Each row is a point on a tangle of strands that fork, close into loops and nearly touch. The rows are in no order.
(in the rows, 128 means zero)
Points whose rows are less than 124 apart are linked; no others are. Some points are linked to none.
Z_501: [162 148 127 113  57 174 179 119 178 162 129 116 156 103 118 126 115 160
 129 144 147 116 100 170 154 131 131 108 185 118  92 140 127  86 115 146]
Z_204: [131  99 156 130 174 107 105 110 163 104 109 137 114 120  90 120 145 144
 126 151  67  92 108  98 168  85  99 165 115  63 168 157 127 112 100 111]
Z_340: [119 123 120 108 206 110 135 127 160 120 104 103 142 147 111 120 150 128
 109 161  87 102  96 104 171  85 105 171 117  89 171 162 137 103 108 109]
Z_628: [156 114 115 168  60 171 135 168 110 182 133 156 111  88 112 146 156 147
 116 144 173 117 147 172 127 179 120  94 125 112 113 122 165 158  59 147]
Z_277: [145 128 168 105 162  80  98 126 142  52  84 179 154 199 106 122  92  74
 130 130 105 126 117  60 132 131 135 154  95 114 144 144  92 105 124 133]
Z_681: [130 134 143 124  93 120 124  91 136  57 171 150 130 126  78 114 116 124
 144 131 115 109 133  94  92 112 181 130 128 135  73 106 110 114 194 144]
Z_806: [102 161  85 141 199 123 121 186 122 122 129 112 121 144 127 111 168 129
 107 129 129 113 132 105 129 120 127 154 100 160 139 138 126 118 102 104]
Z_664: [134 133 151  67 188 107 114 134 159  90  67 106 160 193 145 103  98 137
 122 146 137 142 155  96 150 128  83 127 123 175 164 188 113 124 154 138]
Z_523: [152  99 148 104 129 121 132 172 131 107  96 144 160 187 161 152  94 116
 125 152 162 134 139 127 136 177 100 177 116 159 150 165 153 150  99 136]
Z_362: [124 163 127 104 186 108 131 172 142  83 118 117 136 183 119 139 134 104
 117 136 120  96  93  93 132 113 118 171 119 167 128 145 123  57 125  99]
Z_287: [110 146 117  86 213  58 101 142 127  94 100 134 155 182 127  94 127  80
  98 136  97 139 107  79 162  99  83 159  96 108 171 143 113 119 146 152]
Z_549: [106 163  94  83 164 109 172 131 101 115 129  99 171 142 171  89 117  92
 113 133 118 157 147 161 137 100 111 107 140 137 144 135 135 149 171 184]
Z_432: [158 117 155 162  72 163  90 171 139  85 161 174  99 118  99 165 136 139
 114 137 137  72 147 112 122 163  77 172 112 123 100 124 153 128  93 136]
Z_674: [123 123 156 176 110 116 122 119  96 134 168 165  74  61  83 180 159  73
 113 101 102  94  93 126 121 119 118 134  92  73 106  74 119 124 121 105]
Z_541: [135  97 100 172 115 132 133 129 130 154 178 129 100 105  92 127 155 124
 139 117 126 115 102 101 125 122 200 184 143 124  98 122 159 103 111 100]
Z_650: [142 123 137 125 107 135 142 159 123 100 134 142 127 150 133 169 121 121
 134 130 140 119 113 136 120 151 118 166 129 143 107 125 140 108 113 113]
Z_468: [119 122 116 168  86 156 104 114 112 180 144 135  89 100 122 132 143 159
 157 107 157 147 158 145  98 150 160  70 137 144 107  91 122 147 128 132]
Z_50: [107 145 133  70 100 117 165 154 102 149 146  97 159 132 205 142 111 128
 109 142 145 126 104 194 133 126  59 142 160 166 143 116 130 118 145 141]
Z_193: [145 107 128 133   4 147 113 128 127 186 159 143 113  97 125 158 128 159
 128 133 171 118 120 169 122 171 129  92 161 145  88  87 151 106  95 152]
Z_435: [183 103 159 125  78 155 114  95 158  78 109 140 123 115  75  84 119 175
 161 155 116 124 164 103 117 143 157 102 161 110  90 166 127 131 132 146]
Z_559: [108 156  92 144 181  97 154 151  49 124 103 132 126 141 131 128 150  53
 103 114 125 162 132 122 117 135 139 101  93 101 133 114  95 158 119 125]
Z_599: [107 123 146 165 152 121  62 151 117 122 128 169  96 118 128 123 143 123
 109  95 133 132 191 110 131 142  74 122  86 102 157 124 111 207 103 144]
Z_959: [ 97 158  96 146 176 129 137 103 107 143 118  82 121 154 131 153 138 123
 136  99 123 120  60 111 109 103 201 138 130 144 139 110 115  74 145  47]
Z_178: [108  93 146 124 128 114 102  40 141 187 119 107 131 106 159 121 107 149
 156 106 113 170 114 155 126 114 144 102 142 125 157  95 122 141 169 129]
Z_325: [151  97 104 105  48 122 160 114 143 194 212  80 151  70 170 109 115 118
 123 108 134 134  97 162 133 112 188 146 184 147 104 113 201  97 136 157]
Z_342: [109 113 121 152 109 109 120 140  65 141 152 136 101 115 147 153 131  95
 135 106 147 151 138 133  91 151 146 127 115 143 103  84 119 156 135 127]
Z_308: [123 132 140 163 150 136 121 168 104 145 109 156 101  97 120 171 166 107
  93 116 126 115 131 146 143 135  90 111  83  56 157 119 126 175  63 108]
Z_474: [156 106 144  93 105  96 141 121 154  42 164 131 173 155 112  88 102 110
 145 152 119 117 140  80 108 117 194 179 143 160  84 154 138 112 167 169]
Z_353: [126 182 100 135 170 143 149 183 118  87 120 134 118 156 102 135 150 114
 115 136 127 103 114 112 122 126 129 136 111 141 107 140 121  90 106 101]
Z_5: [130 105 146 153 142 129  95 150 135 130 124 162 106  98 114 139 158 137
 108 130 119 118 164 135 142 135  79 137  93  73 149 125 140 181  83 144]
Z_134: [180  92 143 115 122 126 141 149 151  84 104 146 171 176 129 125 100 116
 139 163 139 133 140 102 133 162 151 186 128 140 122 173 158 130  94 142]
Z_162: [121 132 110 180 124 162 114 160 124 165 146 123  77 104 111 175 166 158
 129 103 141 102  99 128 120 134 138 133 127 124 113 117 129 108  86  61]
Z_206: [144  98 114 127  85 115 155 100 127 161 193 109 134  74 135 117 127 103
 139 121 116 140 104 152 122 109 184 150 155 130  97  99 177 113 153 156]
Z_87: [ 83 142 100 169 210 109  87 122 121 129 109 118 108 142 125  82 157 129
 130 103 115 141 165  86 124 118 145 119 100 143 161 119  94 158 134 122]
Z_927: [142 103 163 132 108 141 105  97 141 148  81 164 128 134 135 156  99 139
 137 121 133 163 159 145 141 156  83  82 115  89 163 132 114 183 108 140]
Z_65: [121 131 131 120 123 157 166 188 107 164  99 130 139 148 179 162 126 145
  95 165 180 132 152 166 149 171  58  99 109 154 186 162 132 180  81 111]
Z_203: [159  96 143 130  86 114 168  79 133 156 150 144 140  77 110 126 123  86
 142 134 109 148 104 160 137 123 163 126 138  94 103 107 160 124 133 167]
Z_678: [125 143  77 139 182 131 138 176 147 116 150 114 139 113 102  65 174 143
 110 157 111 101 143 106 143  98 146 174 119 136 122 161 152 123 105 131]
Z_755: [174 108 151 129  62 159 160 112 168 165 113 140 144  98 112 155 119 150
 129 152 139 119 107 170 156 153 106 124 151  97 117 132 146 115  84 140]
Z_580: [119 148  96 137 169 156 151 129 160 154 123  97 121 132 106 136 151 160
 123 134 117  95  71 121 153  92 146 160 141 122 134 151 142  68 113  60]
Z_962: [ 93 116 132 159 133  94  89 167  54 145 136 138  83 130 165 171 131  98
 122  75 153 141 142 115  97 157 105 124 102 140 137  94  93 172 113  95]
Z_752: [122 123 125  90 152  84 130 116 136  68 148 107 169 170 147  89  97 106
 150 123 116 146 137  91 101 104 214 151 139 169 109 134 126 119 179 157]
Z_896: [140  73 120 170  94 145  77 133 134 153 156 141  91 122 106 129 146 161
 152 129 144 126 170 103 111 153 157 153 134 142 105 118 157 147  99 139]
Z_95: [139 121  90 151  84 166 126 135 141 163 169 129 112  74  97  96 156 165
 128 139 140 120 149 147 129 127 140 120 148 129  89 132 163 134 123 156]
Z_91: [133 126 118 159 120 142 139 109 133 122 150 144 109 130  90 136 129 124
 155 118 122 127 107 107 108 122 205 135 138 121  91 117 128  97 134 100]
Z_723: [174 101 127 107  73 127 133 157 149  57 170 132 164 148 120  92 103 129
 133 161 155 107 163  97 111 155 164 187 151 176  73 162 170 125 140 175]
Z_771: [136 106 131 136 115 144 138 180  98 146 103 138 134 168 170 175 111 128
 124 145 178 141 151 143 122 187 102 127 114 161 156 148 140 172  81 106]
Z_525: [130 113 126 157  98 161 102 141 134 148 130 143  99 128 127 145 135 166
 150 129 147 134 167 136 115 157 118 107 128 141 124 124 135 148  99 125]
Z_840: [ 88 117 107 130 117 102 124 146  54 150 165 120 120 133 180 119 121 107
 139 110 158 170 163 148  82 148 162 108 135 180 126  96 122 176 155 143]
Z_914: [129 118 152 145 127 120 146  86 125 139 126 143 104 123 105 189 128  98
 146 107 102 128  61 133 128 116 156 125 128  87 125  89 113  83 123  79]
Z_452: [133 105 155 123 170  92  94 148 139 104  95 163 142 182 133 139 108  94
 127 122 113 135 123  73 145 140 113 177  92 117 160 150 115 137  95 113]
Z_690: [170  97 122 153  87 143 130 107 151  97 167 151 112  76  38  64 140 133
 133 167  91  95 144  76 138 115 170 165 140 100  89 166 158 121 131 146]
Z_267: [137 102 124 167  79 138 117 123 102 210 141 145  98  72 119 136 155 129
 136 124 156 145 153 171 118 164 140  73 122 116 116  89 148 170  89 154]
Z_870: [131  93 154  99 103 118 132 109 124 141 114 138 150 158 168 168  89 125
 148 128 147 167 125 152 122 154 125 127 137 137 138 113 130 152 136 134]
Z_312: [121 132  82 117 116 163 143 164 150 186 159  84 140  99 154  90 154 197
 116 157 157 120 151 167 148 117 109 129 162 158 139 157 167 142 109 137]
Z_708: [122 125 120  85 218  97 120 136 153 122  80 103 157 162 137 102 135 125
  95 158 107 138 129  96 176 100  79 155 104 109 188 176 130 141 121 127]
Z_138: [154 131 172  97 118 155 115 132 185  88 101 121 124 158 124 149 107 179
 142 141 133  93 127 122 138 133  65 145 147 151 128 163 119  88 136 109]
Z_337: [136 118 140 136 147 157  99  90 181 129  94  97 112 118 112 109 133 206
 149 138 105 107 122 108 147 105 110 123 149 134 152 163 122 104 134  88]
Z_859: [138 135 119 143 150 110 174 126  67 124  93 156 133 136 114 160 129  50
 121 123 117 156 107 134 122 142 161 105 101  72 120 115 117 141 107 123]
Z_506: [140  73 128 128 117 125 102  84 147 140 128 106 132 116 131  92 117 164
 163 138 114 160 160 122 126 128 161 126 157 137 129 143 148 149 143 149]
Z_88: [148 104 156 121 127 116  79 150 145  76 113 156 129 140 125  92 119 147
 124 145 127 123 183 106 126 152  76 156 114 148 132 157 134 160 124 169]
Z_356: [ 84 143  90 153 195 123 113  77 124 143 115  93 123 118 123  76 149 141
 136 108 101 144 132 121 126  87 164 111 123 128 158 110 124 135 166 126]
Z_111: [139 121 157 101  69 117 148  74 144 137 147 130 151  82 135 123 109 122
 137 132 115 143 112 180 134 119 113 113 153 109 108  90 125 113 160 183]
Z_983: [121 125 121 114  91 117 134  97 127  93 192 119 145 126 119 109 110 125
 149 118 139 126 135 111  78 111 225 126 145 155  68 106 132 125 201 155]
Z_106: [116 100 147  95 139 118 136 106 145 172 115 109 145 117 167 174 122 141
 116 134 117 135  86 160 159 116  73 155 126 109 165 116 133 123 122 108]
Z_692: [ 99 135 146  76 140 122 135 126 120 162  93 126 141 167 200 167  93 136
 104 133 164 157 130 146 159 137  38 102 114 151 191 141 103 165 155 107]
Z_596: [125 188 107 112  86 126 203 131  84 144 147 106 146  77 146 136 131  93
 108 122 131 138  80 192 112 114 149  74 151 124  84  94 106  88 149 141]
Z_77: [ 91 118 145 141 160  82  75 104  92 136 106 164 109 159 145 135 100  96
 139  66 123 171 143  90 132 132 116 117  97  97 153  97  83 186 154 122]
Z_979: [ 89 158  88 140 196 123 133 117 115 150 125  77 119 127 128 133 166 135
 108 118 102  98  58 127 133  86 147 159 120 118 158 108 134  79 134  64]
Z_661: [124 112 152  93  98 105 133  79 127 109 133 137 153 137 149 136  92 117
 152 117 124 162 122 157 114 123 131 115 144 121 113  98 119 133 179 164]
Z_740: [ 89 134 132 148 166  96 109  97  87 159 107 151 103 119 134 139 135  95
 122  78 113 165 128 135 137 119 104  84  93  70 156  89  95 174 144 124]
Z_262: [116 153 110  83 187 113 142 172 139 115 133  80 154 171 160 122 133 132
 108 142 133 108 103 122 141 109 106 190 130 184 142 156 149  77 139 108]
Z_118: [136  92 155 107 165  90  64 130 159  78 102 121 129 133 126  65 128 163
 126 139  95 129 160  83 148 127  73 162 122 141 155 174 121 148 130 141]
Z_37: [132  74 142 119 100 118  90  85 140 156 121 125 130 101 147  95 116 166
 146 140 119 167 177 154 133 136  92 108 145 127 150 132 138 174 141 179]
Z_59: [130 155 127 135 142 134 146 106 110  95 107 162 136 129  97 103 124  95
 128 135 111 151 163 131 116 128 133  85 107  90 115 119 110 155 149 171]
Z_427: [ 87 131 123 113 146 117 110  77 126 174 133  99 134  96 164 113 130 150
 126 112 104 150 110 174 135 100  94 116 131 123 165  90 123 137 167 134]
Z_354: [132 178 144 149 169 117  82 204 122  70 108 187 125 166 105 116 138  71
 104 109 131  97 155  51 106 149 126 138  60 157 135 129  90 117  91 125]
Z_605: [113 185  89  82 161 139 190 107 133 139 125  65 174 123 162  87 123 119
 114 136 108 131 119 164 148  74 133  89 160 125 141 134 135  99 173 165]
Z_850: [112 102 171 130 150 122  46 126 171 116 118 132  98 134 142 159 122 168
 127 101 105 106 133 106 145 113  49 144 117 117 170 137 117 143 117 102]
Z_829: [144  76 167 132 101 122 107  82 154 138 117 142 118 136 128 169 104 141
 160 124 113 147 113 132 129 134 126 140 138 112 132 116 129 123 125 118]
Z_952: [ 88 153 127 135 124 126 128 108  91 166 116 140 115 112 153 135 128 122
 123 102 130 172 143 174 122 133  91  52 117 118 156  89  91 168 143 140]
Z_102: [114 176 110 161 171 120 121 168  75  94 118 168 115 137 102 110 152  65
 102 116 123 128 164  88 104 145 136 111  69 110 122 111  92 162 114 139]
Z_517: [174 106 152 140  51 149 140 152 127  82 152 170 127 140 113 174 111 119
 125 144 155  96 120 140 115 178 110 172 129 129  92 120 161 111 103 141]
Z_968: [121 152 101 157 122 128 162  91 120 197 154 104 109  43 104 112 169 115
 124 107 114 123  59 172 134  92 183 105 133 100 110  92 142  94 129 102]
Z_511: [163 116 113 176  62 161 130 161  84 105 161 170 129 117  84 122 128  84
 113 156 167 103 180  90  89 199 181 150  93 136  70 122 165 168 108 159]
Z_472: [137 106 148 156 128 124 109 103 152 102 144 156  94  83  66 110 151 134
 132 149  74  87 123 101 147  94 112 157 119  75 129 135 132 111 121 128]
Z_838: [125 143  81 137 150 125 141 155 149  93 183 119 129 100  79  68 163 132
 108 154  97  78 111  91 144  85 156 206 132 138 103 152 156  81 137 124]
Z_892: [104 165 150 149 141 142  87 139 118  98 113 158  93 158 132 159 117 133
 136  92 141 131 157 118 105 144 103  82 103 139 130 113  85 146 134 113]
Z_151: [101 132 122 107 186  65 102 153  96 113 110 149 141 171 150 125 121  74
 102 106 117 154 119  98 151 127  94 161  86 106 158 123 111 154 132 127]
Z_430: [116 153 151 138 131 144  92 107 145  79 117 145 103 154 103 130 117 162
 161 108 133 127 155 113  89 128 147  79 123 135 106 117  87 123 162 122]
Z_175: [135 173 121  71 160 140 165 166 159  99 119  79 158 163 144 102 125 145
 114 149 138  95 128 142 145 105  83 161 160 177 121 172 140  75 158 143]
Z_412: [155 110 113 104  62 142 199 158 111 145 147 107 178 129 185 132  91 107
 130 146 167 143 134 177 126 156 170 113 173 155 111 142 177 144 115 176]
Z_133: [127 119 118 141 136 158 130  77 173 170 115  96 120 114 115 135 129 179
 148 126 113 118  84 126 143  95 157 132 150 120 141 136 135  88 134  76]
Z_768: [152 129 171 113 149 129  97 125 176  62  88 137 125 179 103 127 100 153
 152 135 119 113 134  78 124 127 125 134 126 148 131 170 103  96 131 104]
Z_119: [168 125 126 130 121 147 165 102 134 104 103 147 158 115  94  87 117 112
 138 159 110 146 162 141 134 132 161 112 133  86 112 156 147 150 123 173]
Z_898: [123 144 149  79 178  97 110 115 131 102  64 140 153 208 141 138  83 106
 118 118 137 165 139  93 150 132  92 104 102 123 167 154  96 149 161 131]
Z_200: [136 168 133 102  49 129 202 138  86 128 144 129 168 101 162 142 100  98
 118 133 163 135 111 201 104 149 145  65 158 140  87  95 115 126 143 174]
Z_417: [177 137 136 137 106 175 172 112 154 130  87 147 144 120  95 130 124 138
 135 157 125 128 139 154 149 143 126 107 134  79 125 159 139 128  90 135]
Z_557: [ 89 162 125 161 152 120 115  88  96 119 124 136  90 122 109 146 135 109
 145  86 112 134 106 128  97 111 159  82 111 112 115  69  84 118 166 101]
Z_536: [136 180 149 149 146 150 115 187 129  69 103 162 106 171 106 179 127 114
 118 112 138  88 124 104 115 146 104 123  96 136 120 139 107  98  94  93]
Z_2: [130 152 105 113 166 120 194 108 114 137 112 109 146 134 113 151 142  78
 118 151  89 125  61 145 156  90 144 131 138  76 132 129 135  76 123 113]
Z_272: [144 142  75 129  82 179 168 171 149 182 159 113 141  76 124  89 150 168
 106 153 160 118 140 174 152 128 131 115 168 130 101 166 169 135  91 161]
Z_902: [158 100 146 139 128 149  85 105 167  90 106 116 106 108  89  76 138 199
 154 146  95 115 154  91 138 126 121 122 159 126 119 174 129 123 123 116]
Z_793: [133  94 161 152 101 130 116  64 147 173 127 135 101 120 115 178 118 137
 170 101 121 145  87 138 118 134 173 110 140 110 125  87 122 103 128  87]
Z_179: [149 152 160 158 145 149  96 157 166  69 111 163 103 163  83 144 125 136
 142 127 114  83 126  73 124 126 134 143 113 130 124 156 104  85  93  92]
Z_159: [139 112 117 140 108 129 140 107 151 112 186 132 115  73  72  89 154 140
 120 152  92  87 110 112 143  89 131 185 137 107 101 135 161  98 151 136]
Z_699: [130 121  85 165  80 166 133 148 125 200 156 123  89  91 108 150 156 159
 129 108 161 124  93 140 120 144 167 117 155 135  87 124 153 105  90  82]
Z_673: [137 126 131 163 113 166 137 170 113 180 102 143 111 102 136 170 157 145
 104 138 163 124 148 167 137 166  88  88 104  97 156 132 138 177  49 108]
Z_981: [152 160  98 137 145 138 207 143  94 126 109 134 143 118 100 145 149  74
 112 149 110 129  92 149 139 115 158 119 120  75 112 134 142 108  97 124]
Z_186: [101 127 122 177 141 132  98 173  82 164 134 114  71 112 148 180 161 134
 124  91 151 116 130 123 102 145 119 122 113 137 138 106 109 150  85  69]
Z_658: [123 170 104 142  87 134 172 118 101 173 150 110 114  63 121 145 150 120
 115 104 129 127  65 176 114 120 157  93 147 122  87  90 113  76 132  98]
Z_304: [149 118 122  84  45 132 186 131 140 156 182  84 176 114 185 126  89 119
 132 120 153 136 103 170 127 126 184 129 195 153  94 124 173 103 142 161]
Z_876: [102 144 125 182 138 126 115 115  86 123 158 148  77  90  90 139 155  93
 132  96 109 109 127 102  98 119 150 121  97 111  97  73 101 133 146 113]
Z_69: [103 152 110  90 165 137 165 170  95 164 100 101 135 159 195 162 130 129
  88 154 170 142 131 148 147 138  66 105 109 171 188 158 116 155 122  87]
Z_631: [101 143  79 164 156 146 138 104 130 194 145  90 115  69 116  91 170 157
 126 109 117 119  86 155 135  89 179 126 139 120 132 115 157 113 134 100]
Z_562: [132 171 122 106 112 175 152 118 176 120 124 104 133 152 116 136 118 179
 139 126 144  98  88 137 130 107 133 120 171 142  98 146 111  59 151  92]
Z_513: [156  88 120 109  85 124 110 135 157  89 183 108 142 113 120  77 127 159
 133 154 122 111 155 104 126 121 139 198 162 171  88 155 175 114 155 167]
Z_26: [167 117 164 139  89 135 119  82 143  56 132 169 118 116  55  96 112 131
 152 152 102 112 155  84 107 127 171 117 126  97  85 141 112 126 157 151]
Z_209: [137 114 175 145 104 139  59 114 159  89 129 155  92 121 113 145 118 160
 141 113 108 103 153 119 125 130  61 123 122 115 128 127 116 136 129 134]
Z_63: [136  94 119 167  74 146  89 146 103 127 179 158 101 115  95 130 135 116
 132 133 154 112 187  87  90 170 164 144 115 152  80  99 151 159 128 160]
Z_294: [120 122 145  94 148 100 148 101 119 146  93 137 148 142 151 168 103  92
 114 122 107 152  83 152 158 116  69 130 119  76 157 114 118 131 140 125]
Z_456: [118 171 109 168 175 109 107 213  74  98 118 159 117 149 123 116 159  59
 102 104 146 114 160  64  94 159 149 138  67 155 126 117  81 143  78 113]
Z_100: [141 112 148 165  90 136  87 161 149  86 196 166  90 109  79 152 146 128
 117 131 116  63 127  74 119 134 115 201 109 138  94 116 141 101 115 112]
Z_140: [115 126 149 103 214  84  65 136 170  94  79 113 131 147 124  83 139 154
 101 133  97 116 143  72 169 101  53 142 101 130 187 177 109 135 131 120]
Z_464: [ 83 152  85  99 192  96 154 149  75 149 119  91 152 155 182 113 137  96
  99 125 130 168 133 146 135 115 110 112 115 147 167 134 124 155 145 128]
Z_15: [123 156 140 125 112 156 137 100 147 108 128 130 117 149 106 155 119 160
 153 111 137 117 100 133 102 115 169  89 145 132  97 110  94  86 159  94]
Z_6: [ 93 145 129 181 200 110  67 137 112 136 109 149  95 145 122 101 151 112
 123  76 129 139 193  77 127 131 116 102  80 112 173 118  75 198 102 127]
Z_142: [109 174 106  91 134 148 188 103 132 181 113  80 170 105 177 111 117 136
 115 141 128 156 123 182 149 103 116  70 156 143 157 128 114 126 148 148]
Z_83: [120 137 145 127 110 124 141 127 112 126 135 134 109 125 139 190 125 113
 129 107 121 123  79 153 116 131 104 128 128 116 116  90 110  91 128  92]
Z_816: [114 124 108 102 119 140 116 148 151 150 173  80 137 102 158  94 148 190
 120 143 130 102 127 163 137 108  81 179 158 163 133 136 167 106 141 137]
Z_161: [157 123 162 110 146  97 115 109 156  46 107 148 139 170  85  98 109 113
 148 151  89 110 122  67 127 113 153 159 129 124 125 157 105  83 137 128]
Z_651: [130 145 145 115 165 116 119 102 129  94  73 159 137 167 111 126 105 101
 124 122 110 155 145 117 139 123  98  92 105  84 153 138  96 150 145 142]
Z_609: [ 94 119 135 130 170 114  67 113 148 126 124 109 112 138 146 119 130 168
 134 106 110 125 137 116 129 110  88 154 123 150 164 126 119 130 148 107]
Z_991: [114 136 115 150 166 131 134 121 126 125 113 119 119 168 120 146 124 120
 157 112 125 136 105  91 109 125 209 132 126 141 117 124 110 103 123  73]
Z_21: [160 128 155 111  20 131 172 105 118 126 155 153 159 103 128 154 101 104
 138 132 165 134 115 183 105 164 166  81 151 122  74  88 133 127 141 187]
Z_68: [108 123  83 153 117 144 118 136 133 194 186 107 101  48 116  99 183 166
 113 123 139 108 119 161 131 107 141 138 137 124 112 104 165 130 120 122]
Z_399: [105 185 148 147 174 123  69 182 124  74 112 163 103 178 117 120 130 111
 121  84 147 117 175  75  95 145 119  93  80 174 139 124  75 131 129 123]
Z_915: [114 155 120  87 186 121 161 103 121 138  89  98 150 167 142 167 123  90
 112 143 103 134  72 127 154  99 105 116 125  98 161 128 112  92 148 105]
Z_995: [109 147 109  80 114 130 165 148 136 178 170  66 162  93 191 109 145 161
 102 143 130 110 107 193 150 102  79 161 164 149 147 124 157 106 138 141]
Z_798: [161  95 109 146 120 123 141 163 123 110 147 145 151 144 117 113 127 101
 138 148 135 134 143  97 120 152 192 192 126 144 104 149 165 134  93 144]
Z_890: [144 169 136  87  94 179 184 122 173 153 100 101 157 140 147 151 105 163
 126 150 153 108 103 159 151 125 106 107 167 140 113 150 106  84 135 120]
Z_324: [130  99 123  97  82 105 175 154  69 140 146 108 165 141 203 159  89  87
 132 134 162 169 118 172 104 157 158 121 155 165 125 119 149 153 131 141]
Z_105: [108  81 153 149 124 105  67 102 115 145 127 156 102 150 148 138 105 127
 160  92 139 166 171 105 108 155 129 122 117 127 144 100 109 185 137 143]
Z_788: [114 128 110 124 158 132 144 120 135 161 124 106 136 109 144 132 146 143
 124 137 114 137 117 156 147 111 110 129 129 118 152 124 138 135 121 120]
Z_122: [123 114 131  85 100 107 170 175  74 138 129 103 155 161 212 183  98 106
 116 139 169 139  97 173 115 156  92 149 146 180 143 135 135 132 126 108]
Z_763: [ 94 124 134 141 151 116 114  58 118 156 109 119 119 135 140 135 114 125
 161  91 120 168 118 137 104 114 180  80 129 119 141  83  98 139 172 110]
Z_112: [133  96 112 171 114 123 115 165 142 122 199 146  94 100  75 131 170 124
 115 140 121  77 105  71 131 125 162 222 118 124  99 128 155 101  93  92]
Z_505: [109 165 105 131 180 140 141  69 143 124  90 102 131 141 105 106 130 138
 147 124 102 136 113 121 131  86 175  77 139 111 142 128 102 102 168 113]
Z_447: [158 129 149 115 126 160 154 111 147 128  62 142 157 139 128 125 109 140
 123 158 132 145 160 153 153 150  78  91 120  92 162 166 123 163 107 149]
Z_329: [112 121 117 103 124 100 151 116 103 101 168 115 161 143 156 104  98  97
 145 115 129 158 148 123  90 112 218 121 139 155  97 112 136 150 178 169]
Z_300: [158 149 151  84 117 151 139 138 177  74 115 100 142 144 115  92 124 177
 134 150 128  86 134 130 144 111  80 146 175 152 103 173 126  82 160 141]
Z_999: [ 83 138 126 116 217 109  67 119 155 131  90 100 118 160 150 117 135 159
 107 109 122 126 135  84 154 104  73 129  93 148 202 150 104 141 145  93]
Z_764: [123 116 151  78 141 123 118 125 148 126  97 113 147 170 175 126  94 158
 128 145 148 149 161 140 142 140  63 123 137 169 170 162 120 152 154 141]
Z_535: [150 115 113 114 145 138 147 113 145 119 106 106 155 127 133  76 120 147
 143 153 115 152 169 133 142 118 141 124 146 134 135 170 147 147 135 161]
Z_402: [124 155 128 108 117 147 174 103 118 155  90 127 156 132 152 141 103 126
 131 135 140 170 140 178 130 138 120  51 137 123 145 119  97 152 134 147]
Z_424: [ 95 143  80 119 145 109 170 171  52 152 140  91 142 134 192 113 132  96
 115 126 155 171 148 160 102 131 152  93 137 175 148 132 131 164 135 125]
Z_391: [168 125 140 129  46 132 177  96 134 178 136 139 144  76 118 146 116  99
 140 131 144 147  92 189 134 152 174  85 147 108  89 100 143 119 102 164]
Z_477: [112  60 139 134 104 109  85 106 113 190 127 134 113 126 166 137 121 147
 149 118 143 174 165 143 127 154 107 117 129 133 162 108 144 192 120 149]
Z_387: [147  90 160 122  72 132  66 128 145  89 147 141 111 115 127 112 123 173
 135 147 131 109 179 126 121 152  60 144 137 149 112 130 147 143 142 176]

A piece is all that can be reached along the links. How many separate loops has the piece of each point below (a circle has one, a figure eight two, a Y none), and how many tips (points with one link)?
Z_927 -> loops 1, tips 5
Z_673 -> loops 0, tips 2
Z_353 -> loops 3, tips 1

A tip is a point with one link. Name the tips that can be reached along the links from each point below, in the order of the rows.
Z_631 -> Z_674, Z_927, Z_699, Z_513, Z_798
Z_179 -> Z_690
Z_63 -> Z_511, Z_505

A fork is a point with three links, a tip a point with one. Leave the first point through the second and follow the links. Name the first fork or tip that comes.
Z_203, Z_111 -> Z_91
Z_354, Z_456 -> Z_674
Z_517, Z_650 -> Z_203
Z_2, Z_981 -> Z_15
Z_959, Z_979 -> Z_513
Z_142, Z_402 -> Z_119
Z_477, Z_105 -> Z_699
Z_651, Z_898 -> Z_798
Z_525, Z_468 -> Z_505
Z_505, Z_356 -> Z_511
